Each row is a point on a landscape with many valleys, with its height.
From any point a ball takes the steepest step (drop divided by distance) to one of its 2 nearest points. It stops when none of these is lower. Distance is the straight distance between rows; heights are no part of it.
Q_430: [ 0.11  0.43  0.28  0.31 -1.96 -0.26 -1.48  2.14 -2.65 -1.30  0.51 -2.52
 -0.98 -0.27 -0.97 -0.52  0.55  1.32 -0.16 -0.80 -1.48  0.25  0.63]  h=46.3
Q_130: [-2.35  1.20 -1.11  1.59  1.66 -0.27 -1.31 -2.58  0.47  1.20  0.70  0.88
  0.42 -1.22  4.28  0.13 -0.94  0.43 -1.11 -1.61  0.48 -1.49 -2.53]  h=43.1
Q_683: [-0.61  0.81 -1.48 -2.15  0.71  0.70  0.46  0.11  1.12 -0.34  0.72  2.34
  1.16 -0.02  2.44 -0.11  0.81 -0.51  0.90 -1.07  0.02  0.99 -0.80]  h=54.5
Q_922: [ 1.07 -0.07  1.18 -1.34 -2.14  1.01  1.41 -0.26  2.28  0.84  0.43  1.29
  0.19 -0.38 -2.23  1.13 -0.84 -2.77  1.33  0.40 -0.27  0.49  0.06]  h=56.1
Q_47: [ 2.66 -1.13 -1.13  2.44 -0.93  0.05 -0.14 -1.42  2.01  1.01 -1.57 -3.10
  0.75 -1.47  1.39  1.55 -1.30 -1.04 -0.09 -0.47 -0.72 -0.35  0.47]  h=38.8
Q_682: [-0.47 -0.23 -1.02 -0.03 -0.05  0.20  0.40  0.30 -1.22 -0.79  0.67 -0.27
  0.28 -0.14  0.84  0.04 -2.73  1.72 -1.94 -1.48 -1.59  1.53 -0.91]  h=44.5
Q_66: [ 1.03  0.11 -0.52  0.75  1.58  2.07  0.39  0.64 -0.02 -0.04 -0.06 -1.09
 -0.44  0.54  1.77 -0.41  0.91 -1.79  0.42 -1.80  0.00  0.20 -0.26]  h=28.5
Q_127: [-2.75  1.08  0.15  1.39  2.58  0.64 -1.49  0.12 -0.19  0.41  0.56  3.82
 -1.42  0.63  3.04 -0.41  1.38 -1.76 -0.84 -0.69  1.13 -0.82 -1.94]  h=24.2
Q_666: [ 1.27 -0.59 -2.90  1.32 -2.04 -1.41 -0.20 -0.30  0.64 -0.26 -1.56 -3.41
  0.82 -0.73 -0.10  0.93 -1.51  1.84 -0.50  0.09 -1.52  0.73  1.23]  h=37.6
Q_671: [-0.29 -0.05  0.41  2.10 -2.10  0.53 -1.82 -1.78  0.79  1.02  0.07 -0.68
  0.83 -1.40  0.07  1.11 -2.98 -0.83 -0.09 -0.16 -1.57 -1.58 -1.17]  h=70.2
Q_274: [-2.12 -0.52  2.26  0.67  1.76 -0.32 -0.94 -2.55 -0.01  0.90  0.39  2.11
  0.27 -0.40  1.94  0.43 -0.62 -1.55 -1.31 -0.56  1.45 -1.08 -2.39]  h=8.0
Q_576: [-1.73 -1.08  3.26  1.33 -0.74 -0.13 -1.39 -2.79 -0.29  0.60  0.63  1.02
  0.04 -0.65 -0.55  1.36 -2.35 -0.87 -1.11 -0.15 -0.32 -0.79 -2.07]  h=18.8
Q_658: [-0.25 -1.36  1.08 -3.00  0.91  0.05  1.31  0.46 -1.35 -1.62  0.47  0.05
 -0.29 -0.13 -1.12  0.07  0.32  0.00 -1.02 -0.76  0.09  2.24 -0.11]  h=45.2
Q_449: [-1.28  1.21  0.59  0.02 -0.85 -1.07 -2.74  2.77 -2.78 -1.84 -0.11 -0.72
 -1.50  0.55 -0.34 -1.34  1.18  2.57 -0.22 -0.64 -0.01 -1.11  0.33]  h=42.4
Q_647: [ 1.86 -0.07 -1.02  1.83  0.45  1.04 -0.01 -0.01  0.20  0.65 -0.55 -3.07
  0.28 -0.17  1.97  0.77 -0.90 -1.14 -0.30 -1.49 -0.64  0.25  0.11]  h=34.8
Q_261: [-0.57  1.12  0.40  0.51  1.47 -1.92 -2.03 -0.29 -0.14  0.34 -0.87 -0.97
 -0.93  0.84  2.02 -1.21  4.20 -0.65  0.45  0.13  1.80 -2.19  0.62]  h=66.9
Q_475: [ 1.39 -1.42  0.47  0.36 -2.64 -2.07 -0.68 -2.82  1.62  0.90 -1.49 -0.26
  2.36 -1.20 -0.56  1.59 -2.11  0.13  0.48  1.85 -0.86 -0.08  0.62]  h=12.7
Q_118: [-2.38  1.85 -2.15  0.32  2.00  1.98  0.04 -0.37 -0.62 -0.05  1.12  3.00
  0.11 -0.80  3.92 -0.86 -1.28  0.88 -1.05 -1.84 -0.34 -0.06 -1.80]  h=47.2
Q_235: [ 1.36 -2.74 -1.25  1.02 -1.82  0.04  1.53 -0.67  0.81 -0.51  0.01 -2.45
 -0.95 -0.52 -1.99  2.57 -1.58  0.15 -0.94  0.43 -1.89  2.98  0.09]  h=53.5
Q_935: [-3.65  0.83  0.85  1.01  1.38  1.81 -1.53 -0.17 -0.56  0.15  1.45  4.17
  0.10 -0.29  0.76 -0.26 -2.21  0.30 -1.42 -0.64  0.05 -1.54 -2.56]  h=32.5
Q_879: [ 0.70 -1.24 -0.12  1.16 -1.35 -1.44  0.70  0.43 -2.36 -0.13  0.18 -3.58
 -0.78  0.27 -3.89  0.08  0.61  2.90  0.99  3.09 -0.80 -0.41  2.04]  h=26.9
Q_828: [ 1.51 -0.39  1.67 -1.96 -0.89  0.08  2.57 -0.02  1.46  0.32 -0.53 -0.12
 -0.54 -0.39 -2.62  0.14  0.17 -2.79  1.10  0.31  0.78  1.42  1.31]  h=54.1
Q_960: [-1.23  1.31 -1.38 -1.23  1.68  2.04  0.17  1.13 -0.96 -1.16  0.77  3.65
  0.31  0.18  2.62 -0.66  0.28  0.19 -0.29 -1.52 -0.54  0.91 -1.18]  h=51.2
Q_407: [ 0.36 -1.51 -0.87 -1.07  0.57  1.58  1.57 -1.09  1.52 -0.71  0.18 -0.85
  0.56 -1.48  1.24  1.65  0.48 -2.44  0.81 -1.80 -0.04  0.87 -0.71]  h=21.6
Q_227: [ 1.83 -1.47  0.67 -0.73 -2.32 -0.65  2.11 -0.65  1.04  0.15 -0.73 -0.75
 -0.61 -0.63 -3.80  1.25 -0.21 -1.30  0.70  1.90 -0.25  1.86  1.71]  h=52.2
Q_159: [-2.29  2.05 -1.29  0.30 -0.86  0.81 -1.72 -0.50  1.11  0.41  0.89  1.69
  0.73 -1.10  3.10 -0.10 -0.32 -0.56  0.66 -1.78 -0.98 -1.80 -1.49]  h=14.9
Q_721: [ 0.13 -0.22  1.04 -3.23  1.26 -0.55  3.54  1.42 -1.46 -0.64  0.33 -0.87
 -0.46  0.77 -3.38 -1.33  0.81  2.54  0.99  1.30  1.49  0.99  1.10]  h=51.1
Q_941: [-1.42  0.51  0.83  0.16 -2.90  0.82 -2.13  0.72 -1.04 -0.88  1.19  0.38
 -0.43 -0.74 -0.99  0.78 -1.61 -0.83 -0.42 -1.56 -1.88 -0.70 -0.78]  h=19.7
Q_942: [-1.24  0.68 -0.23  2.71  2.67  0.25 -1.02 -1.62 -0.06  1.47  0.44  1.67
  0.91  0.09  3.59 -0.39 -2.55  1.41 -2.12 -0.83  0.81 -1.02 -2.48]  h=46.2
Q_36: [ 2.59 -2.14 -0.39  1.42 -0.98 -0.52  2.08  0.47  0.99 -0.55 -1.30 -3.37
 -0.37 -1.31 -4.68  1.37  1.28 -1.02  1.75  3.73 -0.35 -1.35  3.01]  h=45.9
Q_220: [ 0.50 -0.51  1.81 -0.03 -1.51 -1.21 -1.15 -2.69  1.18  1.41 -0.78  0.92
  1.76 -0.90  0.27  0.92 -0.83 -1.10  0.87  0.71  0.15 -0.77 -0.30]  h=17.9
Q_470: [-0.64  1.07 -1.62  0.64  1.17  2.50  0.43 -0.26  0.56  0.25  0.91  0.37
  0.06 -0.56  3.04  0.10 -0.33 -1.60  0.27 -2.33 -0.49  0.11 -1.65]  h=19.8
Q_563: [-0.21  0.79  2.04 -1.83 -1.48 -2.40  0.36  0.77 -1.31 -0.04 -0.92 -0.65
 -0.32  0.51 -3.52 -1.27  0.76  1.99  1.42  2.11  0.88 -1.45  1.67]  h=34.7
Q_420: [ 2.57 -2.09 -0.81  0.66 -1.44 -0.27  1.01  0.06  1.93 -1.26 -1.80 -2.65
  0.20 -1.38 -1.86  1.45  1.27 -1.83  1.18  1.83 -0.22 -0.34  2.26]  h=48.4
Q_154: [ 0.80  0.56 -0.85 -1.86 -0.80 -0.22  0.76 -0.46  2.12  0.60  0.24  1.61
  1.65  0.41  0.47  0.45 -0.38 -0.37  1.21 -0.43  0.63  0.82 -0.07]  h=57.2
Q_416: [-3.23  1.72 -1.62  0.26  2.62  2.26 -0.38  0.10 -1.11 -0.82  0.90  5.85
 -1.16 -0.63  3.61 -0.79  0.00  0.52 -1.24 -0.82 -0.81 -1.05 -2.29]  h=42.6
Q_100: [ 0.84 -0.66  0.97  0.54  1.56  0.37  0.57  0.34 -1.53  0.17 -0.17 -1.36
  0.03  1.42 -0.65 -0.53 -0.36  1.05 -1.36  0.13  0.12  1.72  0.51]  h=43.5
Q_488: [-0.16  0.38  0.45 -1.87 -1.17 -0.12 -0.80  0.08 -0.25 -1.40 -0.01  0.10
 -0.42 -0.94  0.55 -0.07  2.51 -2.11  1.42 -1.08 -0.24 -0.82  0.51]  h=58.2
Q_792: [-0.77  0.71  2.22  0.90  2.46  0.86 -0.09  1.06 -1.62  0.20  0.05  3.31
 -1.29  1.78 -0.08 -1.25 -0.15 -0.99 -2.17 -0.20  1.15  0.41 -0.47]  h=35.4
Q_34: [ 0.71  0.91 -1.59 -0.41 -0.31  1.29  0.31  3.06 -0.53 -0.76  1.12  0.46
  0.06  1.04 -0.62 -0.68 -0.85  2.53 -0.16 -0.65 -1.11  1.96  0.31]  h=49.2
Q_614: [ 0.20  0.62  1.35  0.16 -2.10 -1.40 -2.13  0.42 -0.74 -0.29 -1.12 -1.22
 -0.42  0.14 -1.45 -0.58  1.35 -0.51  1.05  0.86 -0.46 -2.06  1.74]  h=75.8
Q_366: [-1.14  1.51  1.51 -0.37  2.62 -1.09  0.04  2.44 -2.88 -0.25  0.03  0.44
 -1.06  1.81 -2.32 -2.22  1.30  3.46  0.21  1.54  2.10 -1.23  0.65]  h=56.6
Q_386: [-1.32  0.44 -1.35  0.75  0.05  3.00  0.60 -1.00  1.74  1.15  1.36  0.34
  1.36 -1.43  1.29  0.84 -1.84 -0.93  0.79 -1.44 -0.78 -1.42 -1.93]  h=28.4
Q_940: [-2.39  2.35 -0.31  0.41 -0.01  0.94 -1.97 -0.49  1.20  1.06  1.35  4.17
  0.47  0.24  2.33 -0.56  0.09 -0.17  1.20 -0.37  0.05 -1.94 -1.69]  h=22.8
Q_616: [ 0.66 -1.06 -1.15 -0.39 -0.91  0.36  0.49 -1.93  2.28 -0.32 -0.93 -1.51
  0.73 -2.10  2.37  1.65  0.83 -2.89  1.09 -1.18 -0.19 -1.04 -0.19]  h=27.6
Q_986: [ 1.75 -1.79 -1.08  0.95 -2.05 -1.66  0.52 -0.28  0.08 -0.03 -1.34 -2.89
  0.44 -0.06 -2.63  0.80  0.16  1.74  0.73  2.99 -0.65  0.57  2.17]  h=22.3
Q_545: [ 1.88 -0.22 -1.12 -0.51 -0.98  0.31  0.49  1.27  1.41  0.24 -0.55 -0.35
  0.94  0.95 -0.88  0.20  0.01 -0.18  0.96  0.56 -0.54  0.45  1.15]  h=59.6
Q_269: [ 0.15 -0.82  0.59 -1.64  1.56  1.59  1.67 -1.03  0.50  0.31  0.63  0.79
  0.04 -0.25  1.08  0.42  1.54 -2.93  0.33 -1.10  0.75  1.49 -0.66]  h=28.0
Q_489: [-0.49 -0.81  1.39  1.19 -1.36 -0.09 -1.53 -0.23 -2.41 -1.03 -0.07 -2.56
 -1.31 -0.24 -0.89  0.12 -0.95 -0.22 -1.59 -1.22 -1.49  0.91 -0.24]  h=49.3
Q_968: [-0.67 -0.12 -0.37 -2.64  0.79 -0.74  0.52  1.61 -2.21 -2.17  0.13 -2.32
  0.01 -0.37 -0.56 -0.92  2.52  2.71  1.39  0.09  0.73 -0.57  0.80]  h=59.1
Q_343: [-0.92  0.13  2.57  0.45 -1.84 -0.32 -1.89 -0.98 -0.72  0.08  0.09  0.81
 -0.57 -0.02 -1.30  0.51 -0.90 -1.55 -0.72 -0.43 -0.56 -0.28 -0.52]  h=13.7
Q_465: [ 1.68 -2.24 -3.03  1.61 -3.71 -0.11  1.29  2.21  0.31 -1.08  1.53 -2.45
 -2.28 -0.05 -3.98  1.84  1.43  1.24  0.06  1.78 -2.18  1.06  2.09]  h=56.0
Q_652: [-0.15  1.11 -1.74 -0.01  0.95 -1.24 -1.26 -0.88  0.31  0.41 -0.37  0.16
  0.76  0.54  4.07 -0.85  1.05  1.34 -0.06 -1.06  0.27  0.10 -0.51]  h=34.5
Q_173: [-2.27 -0.19  1.13 -1.25  1.25  0.03 -0.51 -0.56 -1.66 -1.51  0.41  1.45
 -0.71  0.16  1.67 -0.18  0.89 -1.58 -1.39 -1.93  0.33  0.47 -1.71]  h=38.1
Q_384: [-0.47  2.02 -1.88  0.51 -1.35  0.09 -1.59  0.14  0.37  0.02 -0.15 -0.34
  0.46 -0.64  2.16 -0.19 -1.24  0.87 -0.20 -1.90 -1.26 -0.90 -0.22]  h=23.2
Q_288: [-0.24  0.35 -1.40  0.57  0.32 -0.92 -0.51 -2.75  1.23  1.05  0.17 -0.60
  1.27 -1.20  4.26  0.52  0.17 -0.23 -0.09 -0.99  0.17 -0.64 -1.20]  h=39.1
Q_43: [ 1.25 -0.62 -2.67 -0.59 -0.39  0.96  2.31  0.43  3.76 -0.61  0.09  0.01
  0.79  0.16 -0.65  2.43 -1.46  0.40  0.30 -0.33  0.16  1.98 -0.37]  h=49.5
Q_752: [-0.42 -1.22  2.49  1.25 -0.03 -0.67 -1.29 -3.42  0.74  1.67 -0.01  0.54
  1.14 -1.50  1.46  1.24 -1.21 -1.23 -0.33  0.31  0.85 -1.57 -2.05]  h=14.5
Q_596: [ 0.46 -1.03  1.03 -3.15  1.24 -0.67  3.08  0.00 -0.21 -0.44 -0.19 -0.23
  0.07  0.68 -1.40 -0.98  0.71  0.28 -0.33  0.42  1.33  2.10  1.06]  h=48.0
Q_581: [-3.04  2.13 -2.12  0.77 -0.76  1.71 -1.17 -0.91  0.89  0.59  1.68  1.15
  1.03 -2.48  2.39 -0.59 -2.70  1.40  0.46 -1.66 -1.24 -2.67 -1.76]  h=23.3
Q_915: [ 0.28  0.97  1.73 -0.39  1.28  0.35  0.37 -0.59  0.74  1.79  0.27  3.15
  1.18  1.13  0.38 -0.80 -1.15 -0.20 -0.48  0.32  0.84  0.78 -0.47]  h=33.5
Q_839: [ 1.08 -0.75 -0.45  1.97 -2.25  1.18 -0.30 -1.06  2.39  1.62  0.44 -0.63
  1.05 -1.24 -1.06  2.49 -3.13 -1.14  0.63  0.67 -1.92 -0.76 -0.58]  h=68.9
Q_469: [ 2.47 -2.63 -0.12  0.92 -2.33 -0.59  1.08 -1.46  2.11 -0.29 -1.74 -1.42
  0.46 -1.92 -2.74  2.38 -0.52 -2.19  0.57  2.65 -0.83  0.65  1.61]  h=50.3
Q_769: [-2.68  1.34 -0.74  1.00  0.42  2.77 -0.85 -1.06  1.75  1.78  2.33  1.71
  1.56 -1.65  1.68 -0.20 -2.03  0.35  1.23 -0.39  0.16 -3.12 -1.92]  h=30.2
Q_562: [-1.11  0.17 -0.06 -2.71  0.18 -0.69 -0.23  0.99 -1.67 -1.99 -0.26 -0.95
 -0.41 -0.37  0.84 -0.90  3.41 -0.02  0.83 -1.21  0.48 -0.15  0.32]  h=60.6
Q_698: [ 0.24  0.59 -0.36 -1.74 -0.29 -0.42  1.07  3.09 -1.94 -1.00  0.95 -1.89
 -0.39  0.26 -2.77 -0.65  1.64  3.32  1.79  1.04  0.21 -0.89  1.00]  h=56.3
Q_356: [ 1.45  0.08  0.06  1.26 -2.00  1.07 -0.76  0.36  1.48  1.76  1.29  0.33
  0.68  0.85 -1.38  1.26 -2.46 -0.28  0.18  0.46 -1.64  0.61 -0.17]  h=67.4
Q_199: [ 0.60 -1.83  0.15  0.93 -1.12  0.75  0.52 -0.35 -0.96 -0.51  0.44 -2.23
 -0.55 -0.10 -0.96  1.34 -1.48 -0.62 -1.22 -1.02 -1.82  1.68 -0.23]  h=51.4
Q_971: [ 0.61  1.20 -0.50 -0.64  0.21  0.62 -0.01  3.95 -2.14 -0.82  1.19 -0.24
 -0.45  1.21 -1.48 -1.66  0.62  3.95  0.57  0.61 -0.45  0.42  0.92]  h=52.9
Q_11: [ 2.09  0.42  0.99  0.80 -1.55  0.12  0.45  0.79  0.70  1.87  0.94  0.58
 -0.26  1.85 -3.03 -0.19 -1.13  0.19  0.03  1.49 -0.68  1.43  1.19]  h=65.7
Q_918: [-0.79  1.67  0.59 -0.13  0.62 -0.20 -1.34  0.04  0.04  1.14  0.01  3.77
  0.22  1.38  1.65 -1.23  0.55 -0.36  0.24 -0.11  0.99 -0.35 -0.26]  h=29.2
Q_703: [-1.67 -0.01  1.00 -1.66  2.34 -0.27  0.67 -2.04 -0.40 -0.24  0.82  1.79
 -0.28  0.11  2.31 -0.46  2.60 -2.35 -0.51 -0.99  0.79  0.60 -1.41]  h=33.7
Q_913: [ 1.52 -0.46  0.11 -1.66  0.89 -2.09  1.50 -1.55  1.16  1.04 -0.92 -1.35
  0.86 -0.04  0.84 -0.68  4.02 -1.37  2.17  1.26  1.55 -0.84  1.37]  h=37.1
Q_759: [ 2.30 -1.68 -1.81 -0.15 -1.01 -0.40  2.02 -0.20  3.99 -0.75 -1.52 -1.06
  0.17 -0.58 -2.38  2.37 -0.16  0.01  0.44  0.85  0.60  1.76  0.92]  h=52.8
Q_125: [ 0.16  0.21 -1.84 -0.33 -1.32 -1.90 -0.53 -0.79  0.10 -0.86 -1.48 -2.77
  0.86 -1.49  1.61 -0.16 -0.83  1.71 -0.22 -1.43 -0.68 -0.05  1.12]  h=33.8
Q_195: [-1.87  0.39  1.55  1.02  0.34 -1.84 -3.50  0.67 -0.50 -0.25 -0.84  1.13
 -1.28  1.01  0.41 -0.63  0.58 -0.68 -0.78 -0.76  1.38 -1.53 -0.39]  h=73.6
Q_910: [-1.39  0.52  1.54  0.65  3.42 -0.20 -1.09  0.40 -1.01  0.31  0.21  3.02
 -1.96  1.66  1.58 -1.50  2.42 -1.89 -1.38 -0.28  2.05 -0.09 -0.95]  h=30.4
Q_187: [-1.69 -0.86  0.72 -1.77  0.29  0.45  0.16  0.63 -2.51 -2.39  0.58  0.43
 -0.77 -0.43  0.29  0.04 -0.46 -0.14 -1.86 -2.04 -0.65  1.48 -0.98]  h=41.9
Q_929: [-0.34  1.91  1.11 -0.07  2.07 -0.10 -1.20  2.48 -1.77  0.03 -0.18  1.39
 -1.01  2.16  0.07 -2.61  1.53  1.71  0.06  0.82  1.99 -0.83  0.94]  h=59.5
Q_201: [-0.36  0.34  1.96  0.81  0.67  1.87 -0.46  1.19 -1.77  0.12  1.26  2.14
 -1.10  1.39 -1.36 -0.57 -1.32 -0.83 -1.58 -0.43 -0.49  1.08 -0.90]  h=39.2
Q_747: [ 0.33  0.00  0.07 -0.81  3.75  1.97  1.69  0.76 -1.50 -0.49  0.19  2.36
  0.37  1.78  1.09 -1.02 -0.42  0.19 -2.23 -0.41  0.32  1.99 -0.73]  h=50.8
Q_678: [ 0.77  1.31  0.91 -1.27 -1.13  0.53  0.53  1.94 -0.23  0.70  0.78  2.15
 -0.07  1.57 -1.89 -0.81 -0.47  0.54  0.44  0.77 -0.40  1.56  0.77]  h=64.0
Q_476: [ 1.80 -0.64  1.67 -0.13  1.38  0.23  2.32  0.33 -0.60  1.44  0.21  0.05
 -0.44  1.97 -1.95 -1.08 -0.96  0.07 -1.07  1.41  0.72  2.68  0.44]  h=40.2
Q_197: [ 1.82  1.07  0.28 -1.00 -1.02  0.43  0.16  2.92  0.30  0.15  0.12 -0.33
 -0.20  1.32 -2.23 -1.09  1.11  0.15  1.39  0.70  0.03 -0.36  1.41]  h=61.9
Q_816: [-3.38  0.12  1.12  0.39  2.60  0.95 -0.41 -1.75  0.40  0.79  1.98  3.74
 -0.07 -0.78  2.21 -0.19  0.52 -1.71 -0.44 -0.61  0.66 -1.45 -3.26]  h=16.1
Q_908: [-1.07  0.26  0.26  2.01  2.92 -0.25 -1.65 -1.01 -1.04  0.29 -0.41  1.08
 -0.34  0.90  3.23 -0.92 -0.52  0.18 -2.28 -1.39  1.33 -0.12 -1.62]  h=49.0
Q_950: [-0.73  0.73  1.06  2.21 -0.32 -0.93 -3.31 -0.29 -0.98  0.28 -1.36 -0.72
 -0.69  0.61  1.15 -0.61 -0.68  0.14 -1.08 -1.28  0.22 -1.17 -0.52]  h=72.5
Q_239: [ 1.21 -1.03 -0.59 -1.16  0.07 -1.07  0.55 -2.22  1.56  0.12 -1.20 -1.68
  0.70 -1.15  2.07  0.59  3.32 -2.71  1.64  0.45  0.18 -0.37  0.58]  h=32.8
Q_882: [ 1.98 -0.92 -2.22  0.32 -1.80  0.52  1.40  2.91  0.72 -0.96  0.32 -2.67
 -0.81  0.28 -3.57  1.14  0.98  0.84  1.04  1.64 -1.22  0.16  1.83]  h=53.6
Q_252: [ 2.38 -0.40  0.24 -0.40 -0.43 -0.98  1.90  0.22  0.74  0.79 -1.40 -2.50
 -0.15 -0.08 -3.64 -0.39  1.08 -0.45  2.30  2.99  1.08 -1.08  2.65]  h=43.3
Q_539: [ 0.67 -0.90  0.62  1.31 -2.96 -1.33 -2.16 -0.03 -1.54 -1.15 -1.36 -3.03
 -0.68 -1.06 -1.80  0.14  0.40 -0.56  0.33  1.34 -1.42 -1.44  1.94]  h=76.7
Q_661: [ 2.14 -0.63  1.12 -1.23  0.39 -1.76  2.69 -1.03  1.09  1.27 -1.82 -1.89
  0.39 -0.49 -1.52 -0.96  2.32 -0.57  2.18  2.63  2.32 -1.41  2.20]  h=40.6
Q_86: [-2.84  1.00  1.05  0.44 -0.80  2.20 -1.65  0.45 -0.88 -0.17  1.69  2.26
 -0.68 -0.52  0.30  0.47 -2.18 -0.67 -0.38 -1.95 -1.35 -1.12 -2.16]  h=26.5
Q_627: [ 0.98 -2.52 -2.53  1.81 -3.30 -0.14  1.06  0.45 -0.57 -1.29  0.90 -3.72
 -1.82 -0.63 -2.74  2.10 -0.23  0.52 -0.85  0.94 -2.11  1.69  1.36]  h=55.5
Q_73: [-0.64  1.07  1.75 -2.21  1.86 -1.13  2.35  1.74 -2.52 -0.30  0.39  0.06
 -0.53  1.63 -3.26 -1.97  0.37  3.78  1.09  2.29  2.11 -0.54  1.08]  h=53.8
Q_925: [ 0.71  0.53 -2.48 -0.75 -0.16  1.31  1.10  1.55  1.46 -0.43  0.17  0.65
  0.70  0.69  0.57  0.64 -1.81  1.75 -0.05 -0.86 -0.50  1.80 -0.32]  h=45.6
Q_672: [-0.30  0.30  0.70  3.40 -0.76 -0.68 -2.25 -1.94 -0.54  0.92 -0.77 -1.71
 -0.06 -1.40  1.47  0.50 -2.45 -0.54 -1.10 -1.27 -0.82 -1.15 -0.97]  h=71.3
Q_957: [-0.93  0.61  1.69 -1.67 -0.69 -1.85 -1.39  1.29 -2.06 -0.93 -0.24  0.03
 -0.39  0.62 -1.62 -1.47  1.60  1.86  0.38  0.49  1.15 -1.01  0.90]  h=38.2
Q_795: [ 0.54 -0.09 -2.62  1.00 -1.58  0.06 -0.11  0.55  0.02  0.06  0.24 -1.92
  0.01 -0.06  0.46  1.03 -2.31  2.25 -1.32 -0.93 -1.90  1.95  0.01]  h=41.2
Q_777: [ 1.97 -1.38 -1.58 -2.30 -0.13 -0.89  2.56 -0.21  3.57 -0.74 -1.80 -1.23
  0.89 -0.62 -1.48  0.90  1.70 -0.12  1.41  1.02  1.49  1.29  1.40]  h=55.4
Q_840: [-4.09  1.19 -0.67  0.63  2.34  1.97 -1.07  0.57 -0.72 -0.06  1.05  7.15
 -0.71 -0.36  1.76 -1.02 -1.73  1.25 -1.54  0.81  0.16 -1.80 -2.50]  h=37.8
Q_797: [ 0.29  0.04 -0.89 -0.94  3.76  0.44  1.42 -0.31 -0.48  0.37  0.05  0.96
  0.48  1.38  3.02 -1.31  2.34  0.36 -0.46 -0.33  1.10  1.44  0.03]  h=50.9
Q_585: [ 1.38  0.55 -1.63 -1.10 -0.35 -0.45 -0.14  1.12  1.06 -0.36 -0.42 -1.61
  0.83  0.42  0.83 -0.32  2.33 -0.23  1.61 -0.45  0.19 -1.07  1.75]  h=62.1
Q_247: [ 1.19 -0.69 -0.36 -0.46  3.40  0.05  1.34 -0.03 -0.70 -0.08 -0.36 -1.48
  0.76  1.41  1.34 -1.18  0.69  1.50 -0.37 -0.11  1.24  1.56  0.63]  h=47.1
Q_709: [-0.50 -0.49  0.07  0.16  2.26  1.60  1.24  0.04 -1.03 -0.39  0.81  1.38
  0.42  0.53  0.84  0.14 -2.75  0.06 -2.57 -0.72 -0.46  1.91 -1.18]  h=47.7
Q_533: [ 0.40  1.36 -1.19 -0.61  0.58 -1.07 -1.14 -0.50  0.93  0.33 -0.39 -0.96
  0.51  0.43  2.98 -0.65  4.13 -0.99  1.27 -0.24  0.23 -1.15  0.84]  h=64.6
Q_829: [-0.04 -0.33  1.37 -0.88 -0.34 -2.19  1.58  0.31 -2.43  0.62 -0.16 -2.41
 -0.31  0.84 -3.92 -1.21  0.40  3.50  1.15  2.90  0.68 -0.47  1.58]  h=31.1
Q_966: [ 0.50  0.58  1.98 -2.09 -0.75  0.19  0.57  0.50  0.25 -0.30 -0.51  0.06
 -0.64 -0.16 -1.46 -0.46  1.65 -2.72  1.15 -0.41  0.70 -0.18  1.08]  h=56.2
Q_860: [ 1.54 -2.18 -0.23  0.51 -1.66 -1.67  0.25 -1.75  0.60  0.18 -1.21 -1.41
  0.99 -0.54 -1.46  1.03 -1.57  0.95 -0.15  1.70 -0.50  1.58  0.91]  h=17.6
Q_870: [ 0.21  1.13 -1.89 -0.64 -0.12 -1.03 -0.85  0.72 -0.14 -0.80 -0.85 -0.81
  0.83  0.45  1.93 -0.88 -0.25  2.17 -0.65 -1.15 -0.40  0.63  0.45]  h=29.3
Q_48: [-0.29  1.55  2.48  0.58 -0.75 -1.37 -2.52  0.54 -0.29  0.57 -0.97  0.73
 -1.18  0.95 -0.95 -0.79  1.14 -1.71  0.49  0.39  1.40 -1.75  0.55]  h=74.7
Q_895: [ 2.12 -0.15  2.73  0.38  1.79 -0.31  1.43 -1.28  0.71  2.53 -0.33  1.21
  0.96  1.02 -0.71 -0.54 -1.85 -0.58 -0.90  1.23  1.46  1.69 -0.37]  h=37.0
Q_163: [-1.63 -0.89  2.08  1.95  2.97 -2.12 -2.02 -0.67 -1.44 -0.16 -1.06  0.65
 -1.11  1.31  1.51 -0.72  0.14 -0.57 -2.89 -0.47  2.27 -0.37 -1.44]  h=51.3
Q_286: [ 2.40 -2.11 -3.14  1.39 -2.35  0.07  1.16  1.68  2.68 -1.88 -1.26 -2.68
 -0.71 -0.98 -3.03  2.11  0.94 -0.73  0.80  1.57 -1.32 -0.53  2.30]  h=51.0

For each start below, name the point where the ball stops.
Q_627 | Q_475
Q_539 | Q_475
Q_929 | Q_475

Call two points neighbours if one is among the 2 nearest of the other. Go from one point of each pair to the other, from neighbour to neighbour, staying as low as possible. Name the highest point that can't be avoided.
Q_870 / Q_475 | Q_709
Q_752 / Q_475 | Q_220
Q_274 / Q_343 | Q_576
Q_870 / Q_470 | Q_769
